Points on a hilly landscape, in no order, each with its height.
A ball rolls from a point to the lowest of its 2 nearest points, and stops where none of them is lower. Distance is the straight distance between rows; heights are no part of it.
z675: [ 11   3 -17  -4   1  10  -6   8   7  -5  17  17  -1 -23   3  -7   6  -3
   7 -11]  (h 2.82)
z250: [ 25  22  -1  17 -14  14 -29  10  12   7  16  -8 -18  -7  11   3  -9  -7
  13  19]  (h 3.45)
z919: [-14 -19  17 -10   7 -11  -5 -13   7  10   3   9  -2  -9 -21   5 -20  18
 -29   4]  (h 6.10)
z104: [  2 -16  10  27  -5  23 -10  21  23 -29   4  11   3 -25 -19 -14 -10 -15
 -23  -9]  (h 4.83)
z188: [ 29  12  -8  -8  14 -30   6 -28 -17  14  30 -21  -5   5 -12   4 -16  35
  -2 -22]  (h 5.61)
z518: [-22  -7  10 -13   7  17  10   9   7 -14 -34   5   0  -5  -4  -4   1   2
  -2  23]  (h 6.59)
z16: [-16 -18  -3 -13  20 -24  17 -30 -16  19  12  12  12  -4 -10   4  -8  18
 -29 -29]  (h 5.09)
z337: [ 28   9  -8 -11 -20   1  16 -21  -9 -33  14  -4 -10  35  -6  -6 -27  30
   0 -10]  (h 5.88)
z577: [ 10   9  12  11   5  -6 -24   8  17  13  10 -23  -7 -12  -9   1  -8  -6
  -1  10]  (h 5.13)
z479: [ -5  -9  25  15   7   6 -11  13  28 -10   4 -19   0 -11 -26 -10 -14  -8
 -32 -12]  (h 5.63)
z378: [  4  26  13   8   2 -12   0  14  16  23   3 -49 -11  23   3 -22  -5 -31
  10  13]  (h 4.76)
z575: [ -2 -14  27  31  -8  19  -2  22  23 -15  -3  -4   1 -15 -12 -12  -5 -10
 -48 -17]  (h 5.30)
z384: [ 32   2 -19 -10 -21  19 -12  -1   1 -29   0  23 -19 -11  -6   2 -29   9
  10  11]  (h 3.51)
z731: [ 26  21   1  11 -17  -5 -14 -12 -21   5  24   9 -11  28   8  15 -26  23
  24   5]  (h 2.32)
z131: [ -9  -8 -14  -2   5  11  20   2 -14 -18 -15  34   4 -20  13  -1  14   4
   1 -11]  (h 7.02)
z103: [ 15  -3 -24 -19  -5  32 -10  21  13 -20   2  11 -22  -4  19  -5   5 -22
   8  12]  (h 4.25)
z84: [ 12  15   5  19   3   5   6  26   3 -23  -1 -35   5  -1 -22 -29  -8 -39
  15  -4]  (h 2.14)
z576: [  1   2  17  16  11 -25 -35 -13  -1  29  15 -31  -5  -3 -17  21 -16   3
  -6  29]  (h 3.13)
z187: [ 22  22  -6 -11   0 -15  10 -12 -24  12   6   1  -3  15   1  10  -4  22
  37   4]  (h 1.58)
z434: [-11 -11   6  -4  19  -4   8   7  21  31   2 -15   2 -15   1 -12  14 -13
 -30 -12]  (h 4.33)
z598: [-12 -10  -2  14   0  29  10  30  -4 -26 -40  13   9  -7   3  -5  24 -24
  -6   2]  (h 9.08)
z272: [ 22  24  -6  11 -10  -6  -2  -9 -24  14  13  18  -4  21  23  13  -6  14
  35   3]  (h 1.99)
z889: [ 31  18 -14  10 -15  10 -27  11   4  -2  20  12  -5 -23   3   2 -11  -8
  19   2]  (h 3.75)
z723: [-13  -3  -6 -26   0   5  13  -2   6  -6 -19  12  -3  -2  -2   2  -8  16
   5  20]  (h 6.47)
z212: [-13  -3   1 -15  17 -16  -6 -12  18  33  21 -18   7 -21   0  -2   1  -5
 -21  -7]  (h 4.62)
z804: [  0  -4  16  28  11  16   8  23   1 -24 -11  -8  24 -22 -18 -16  10 -27
 -12 -21]  (h 2.47)
z386: [  2  -3 -13 -18  -8  21  -8  17  30 -10   6  -3 -18  12  12 -12   1 -20
  -9  14]  (h 4.39)
z671: [ 29  19 -17 -22 -13  10  13 -12 -15 -10  -2   7 -24  28  10   7 -22  19
  18  18]  (h 6.11)
z38: [-33 -20   5  -3  -9   3   1  -4  13 -10   6  14   9   5   2   0   0 -10
 -15  -9]  (h 4.24)
z183: [ -6  -3  -1  16   7   9  -1  18   6 -12  -7  -4  19 -23  -3  -9  24 -23
   3 -25]  (h 3.49)
z593: [ -3   2  -8 -27   1 -21  11 -32 -11  12  12   0   5  19   1   3  -1  11
  16 -10]  (h 0.76)
z114: [ 15  18   0 -10  -1 -29  12 -29 -23  13  18  -8   2  31  -1   7  -6  29
  17  -5]  (h 1.18)
z436: [-35 -12  11  28 -17   0  16  18 -10   5 -51  -9   4  21  16   4  50 -14
 -25  -8]  (h 8.30)
z338: [-34 -19  -1  20 -10   5  12   1 -16  -5 -30  22  15  -2  23  11  43  -1
 -13 -23]  (h 7.83)
z439: [-11 -10  16  10  26  -6  19  17  11  21 -20 -19   4  -8  -3 -20  20 -13
 -35 -13]  (h 3.92)
z583: [ -3  13  23  14  -4 -18 -29 -15   4  27   9 -16   1   8  -4  21 -18   9
   7  27]  (h 3.29)
z466: [-22 -19   2   1  15  -8  21   3  -4  17 -12  16  14 -22   8   4  28  11
 -25 -27]  (h 7.84)
z729: [ 21  -1 -33 -22  -7  27  -1  14  -9 -34  -2  28 -20   5   7  -3  -5 -12
  12  12]  (h 4.06)
z883: [  0  -7 -19  -9   2   7  32  -8 -15 -24 -20  32   8   1   3  -7   9  25
   4 -18]  (h 6.75)
z521: [ 10   7   4  -1 -17  -4 -22  -6   5 -12  13   7 -11  -4  -5   7 -21  11
   6  21]  (h 2.86)
z333: [-25 -21   2 -19 -13  -3  -1 -24   8  -7  14  21   5  17   8  -1  -6   4
 -22  -5]  (h 4.50)
z355: [ -9   4  14  -5  23 -23 -19  -7  -7  35  11 -23   3 -14 -18  14  -3  11
   3  25]  (h 2.93)
z314: [  1   2  16  28   8   9   6  28   7 -24  -5 -23  15 -17 -30 -28  -7 -24
   0  -9]  (h 1.37)
z264: [  4  -2  -8 -17 -20  17 -11  -2   3 -27  -3  14 -14   3  -2   7 -20   4
  15  23]  (h 3.30)
z51: [-22 -16  10 -15  10 -11  12 -18 -10   1  -4  14  12  -3 -16  10  -6  20
 -14   0]  (h 5.89)
z162: [  6  13   3  -4  -1   5   4  22  26   2  -1 -41 -11  29   7 -24   5 -37
  11  16]  (h 4.63)
z325: [ 17   9  -4   1 -26   1 -16 -13  -4 -14  23  11 -15  16   8   9 -21  11
  17   9]  (h 2.61)
z952: [-31  -5   8  28 -26   7  10  20 -14  -3 -43  12  10   3  20  16  53  -8
 -20 -12]  (h 8.09)
z354: [ 32  14   6  19  10 -28   2 -19 -32  38  20  -8 -14  28  14  16 -15  27
   8  -1]  (h 4.97)
z830: [  3  18   8   8   0 -10 -17  -4   2  39  12  -9   4   6  18  15   6  -5
  22  16]  (h 1.63)
z6: [  3   0 -14 -24   8  -3  34 -19 -16 -10 -14  13   0  13  -2  -2  -4  28
   6  -8]  (h 6.52)
z638: [-18 -11   1 -22  16 -25  14 -30 -25   3 -10   9  10   1 -18  12  -6  24
  12   6]  (h 5.69)
z588: [-24  -8  12  31  -4  15  14  24  -4 -25 -44  -3  10   5   4  -7  31 -23
 -14  -2]  (h 8.89)
z538: [-30 -12   9  -1   4   8  14   4   5   8 -28  12  12   7  14   3  27 -13
 -26 -11]  (h 2.64)
z863: [-15 -10   0 -26   8 -28  28 -42 -22  10  -5   0   8  23 -24  11  -7  28
  -7   2]  (h 5.53)
z608: [ 20  -5 -17   9  -8  33  -6  26   7 -32   5  19   4 -29   0 -13  13 -31
   0 -10]  (h 3.95)
z401: [-15  -8  -6 -13 -10  30  -4  14   2 -30 -11   5   1   7   3  -1   7 -30
  13  19]  (h 3.32)
z854: [-19   7  17  -2  -8  -2 -20  -8  13  11   5 -19   2   4  -9  10 -15   4
  13  30]  (h 3.46)
z856: [-15 -20 -14  15  -5  12  19   6 -19 -14 -31  33   5  -9  34   6  45 -12
  -2 -24]  (h 7.59)
z151: [-13  -3  -5 -17  -1 -14  -7 -19   5  12  35   2   8   0   7   5  -6  -3
  -1 -16]  (h 1.48)
z443: [ 43   7 -24 -14 -12  23   8   2 -16 -32  -1  30 -14  -7   4  -5 -23   5
  15  13]  (h 3.76)
z416: [ -3  -6  -5 -11  11  -1   0   6  19  11  10   4   5 -19   3  -3   5  -3
   6 -10]  (h 2.39)
z921: [ 37  11   1  13 -20  23 -41  16  23 -11  10  -5 -22 -11  -2  -2 -14 -19
   5   7]  (h 3.17)
z40: [ 25   8 -18 -18 -14   6  12 -17  -2 -27   0  10 -17  33   0 -11 -23  16
   6   4]  (h 6.00)
z125: [-11   6   6 -11  21 -11  -6  -2  -1  25  -6 -14   8 -13 -14  12   9   7
  23  15]  (h 2.69)
z269: [-13  -8  -9 -21   6  -4   8 -10   5   5  14  17   5  -5   4  -6  10   9
   1 -22]  (h 1.95)
z223: [-34 -32  -9  -2   0   9   6  -2   8 -12 -24  -5   6   7  16  -8  43 -32
  12 -12]  (h 1.53)
z477: [ 10  16  12   3   3  -5 -12  18  17  24   1 -37  -1   0  -3 -11   0 -17
   7  11]  (h 4.94)
z195: [ -9 -11 -17   7   4  24  17  17  -7 -11 -19  32  11 -17  24  -7  29  -9
   3 -20]  (h 7.30)
z234: [ 22  12   4  22 -18  20 -21  22  19 -17   8 -21  -8  -6 -11 -10 -15 -27
   9  12]  (h 2.87)
z365: [-13   5   2 -15  13  -5   4   4  10  23 -16 -18  10  -1   1   1  22 -10
  29  17]  (h 2.43)
z455: [ 27   8 -12  -9  -3  -2  15 -21 -15 -23  17   0   7  14  -6  -7 -24  28
   6 -24]  (h 5.70)
z456: [  2  19 -11  -4 -10   0 -11   0   7  20   9  -4  -1  11  21   6   7  -3
  29  17]  (h 1.90)
z248: [ 19  10   8  24  14 -27  -8 -12 -28  41  22   3  -8   9  13  28  -8  26
  17  17]  (h 4.85)
z245: [-20 -11   3  18  13  -1  11  10   7  -5  -1 -15  22 -11   1 -17  34 -29
  -2 -32]  (h 4.14)
z418: [-15 -10  -5  -6   2  19   2  16  11 -18 -23  -9   4  11   7 -15  14 -31
   9   8]  (h 3.54)
z30: [-18  -6  -5   8  -2   0  28   3  -8  14 -14  31  -2  -9  21   7  20  13
 -38 -25]  (h 7.58)
z579: [ -1   5 -10 -28   1  -6  14  -6 -14  -1 -12  12  -9  14  -2   3  -6  17
  18  15]  (h 6.36)
z949: [ 22   6  -2  12  -5  -1 -29   2   7  11  36   4  -9 -20  -2   7 -14  11
  11  -5]  (h 4.05)
z709: [ 51  19 -13   1 -10 -11   5 -16 -13  -1  22  -7 -17  13  -1   5 -19  38
  11 -11]  (h 5.27)
z725: [-31 -11  23  27  -8  -1  25  14  -6   6 -37 -17  13  28  11  -6  26 -27
 -34  -8]  (h 8.52)
z398: [  9   0  14  16  11  -2 -22   8  23  -1  18 -28   5 -24 -25 -11 -11  -8
 -10  -1]  (h 5.35)
z34: [ 13   9   0  15  26 -40 -13 -12 -22  46  23  -7 -13  -6   0  29  -7  24
   3  17]  (h 4.74)
z490: [ 16   0  -4   3  25 -33 -18  -9 -14  36  19  -9 -21 -15  -8  16 -11  31
 -15  11]  (h 4.64)
z426: [ -5  -4  -2 -23  17 -29  22 -35 -24   6   3   0  13   7 -21   7 -14  31
 -21 -18]  (h 5.36)
z460: [-31 -17  24  19  -2   9  18  15   7 -11 -37  -9   8  12  -3 -11  20 -18
 -26   1]  (h 8.71)
z96: [ -8  14   6  -3  -1 -19 -22 -18  -6  41  26  -9  -3  15  12  16  -3   0
  13   7]  (h 1.38)
z329: [  1  13   7  -4  -6  19 -14  27   6 -18 -10 -17   4  -1  -6 -12  -3 -30
  22  23]  (h 2.85)
z930: [ 15  -7  -1   3  -1  -9 -22  -3  16   6  20   1 -14 -27  -8   2 -18  20
 -10  -2]  (h 4.26)
z273: [ 11  -6   1 -10  12 -19 -18 -10   0  16  12  -9 -19 -26 -16   6 -25  26
 -22   5]  (h 4.45)
z552: [  3   9 -11  -6  -8  16 -10  23  21  -1   1 -19 -16  19  13 -15   8 -33
   8  13]  (h 4.51)
z773: [ 21  -6 -28  -2  -5  22   2  13  -2 -18  19  30   6 -29   7 -10   4 -17
   5 -16]  (h 3.35)
z774: [-37 -13  18   3  12  14  11   7   1  -3 -35  13  14  -6  -5   2   0   8
 -21  15]  (h 6.46)
z914: [-13 -10  -1 -18  23 -28   0 -22   1  33  18   0   3 -20 -10   5  -6   9
 -32 -14]  (h 4.84)
z144: [-34 -16  25   2  11  -1   0  -3   8   5 -16  -3  12  -8 -16   3 -10  14
 -26  13]  (h 6.28)
z629: [  2 -15  -1  13 -10  26  -9  16  15 -25   5  21   8 -21  -3 -10   3 -22
  -7 -13]  (h 4.42)
z47: [ 48  19  -2  16  -5 -22  -2 -24 -20  22  26  -5 -22  22  11  11 -22  34
   5  -9]  (h 5.10)
z819: [ 38   6  -9  -2   3 -25  -3 -19 -14  -5  27  -1  -9  -1 -17   3 -33  35
   2 -17]  (h 5.45)
z991: [ 19  16 -24 -29  -5   7  16  -4 -16 -12 -17  18 -15  16   8   1  -5  18
  31  17]  (h 6.23)
z135: [-21 -10  12   5  -9   4 -12   2  12 -19  11  -7  15  -2  -8  -5  -4 -19
  -4  -2]  (h 3.91)
z513: [-28  -6  18  11   7  -4  16  11   9  23 -28  -4   4   3   5  -9  26  -8
 -48 -13]  (h 3.34)
z237: [ -8   7  -4  -8 -15  20 -17  15  11 -25 -11   0  -3   1  -1   6  -6 -13
  18  37]  (h 3.10)
z385: [-22  -3  23   5   2  -5 -20  -3  14  -1  10 -22  15   1 -11   5  -3 -11
   6  10]  (h 3.64)
z271: [-29 -22  -7  -2   4   8  14   6   3  -9 -31  10   4   7  17  -1  28 -12
  -1  -4]  (h 2.04)
z925: [ -5   9  -2 -18  -7 -21  -2 -29  -7  28  26   0   5  13  13   9   1   2
  20  -3]  (h 1.09)
z520: [ 18  11   5  14  -4  24 -11  27  15 -31  -6 -29  -2   8 -20 -20 -16 -35
  16  18]  (h 2.57)
z282: [ -8  10  -2 -17  -6   4 -10   5   7   6  -4 -12   7  -1   9   7   9  -7
  31  21]  (h 2.16)
z669: [ -9  -8  -9   6  -4   7  22   4 -15  -5 -18  44   3 -12  21   3  17  19
 -16 -29]  (h 7.31)
z972: [ 17   6  -8 -12  10 -20  17 -24 -19 -15  18   3  15   3 -16   0  -9  27
  13 -29]  (h 5.90)

For each start below, name every point that the ball comes to, in order.
z355 => z125, z365, z282, z456, z830, z96, z925, z593
z709 => z47, z354, z248, z34, z490, z273, z930, z949, z889, z250, z921, z234, z520
z6 => z579, z991, z671, z40, z337, z455
z723 => z579, z991, z671, z40, z337, z455
z479 => z575, z104, z629, z608, z773, z675, z416, z269, z151, z925, z593
z518 => z774, z144, z919, z51, z638, z863, z426, z16, z914, z212, z434, z439, z513, z538, z271, z223
z521 => z325, z731, z272, z187, z114, z593
z588 => z460, z725, z436, z952, z338, z856, z195, z131
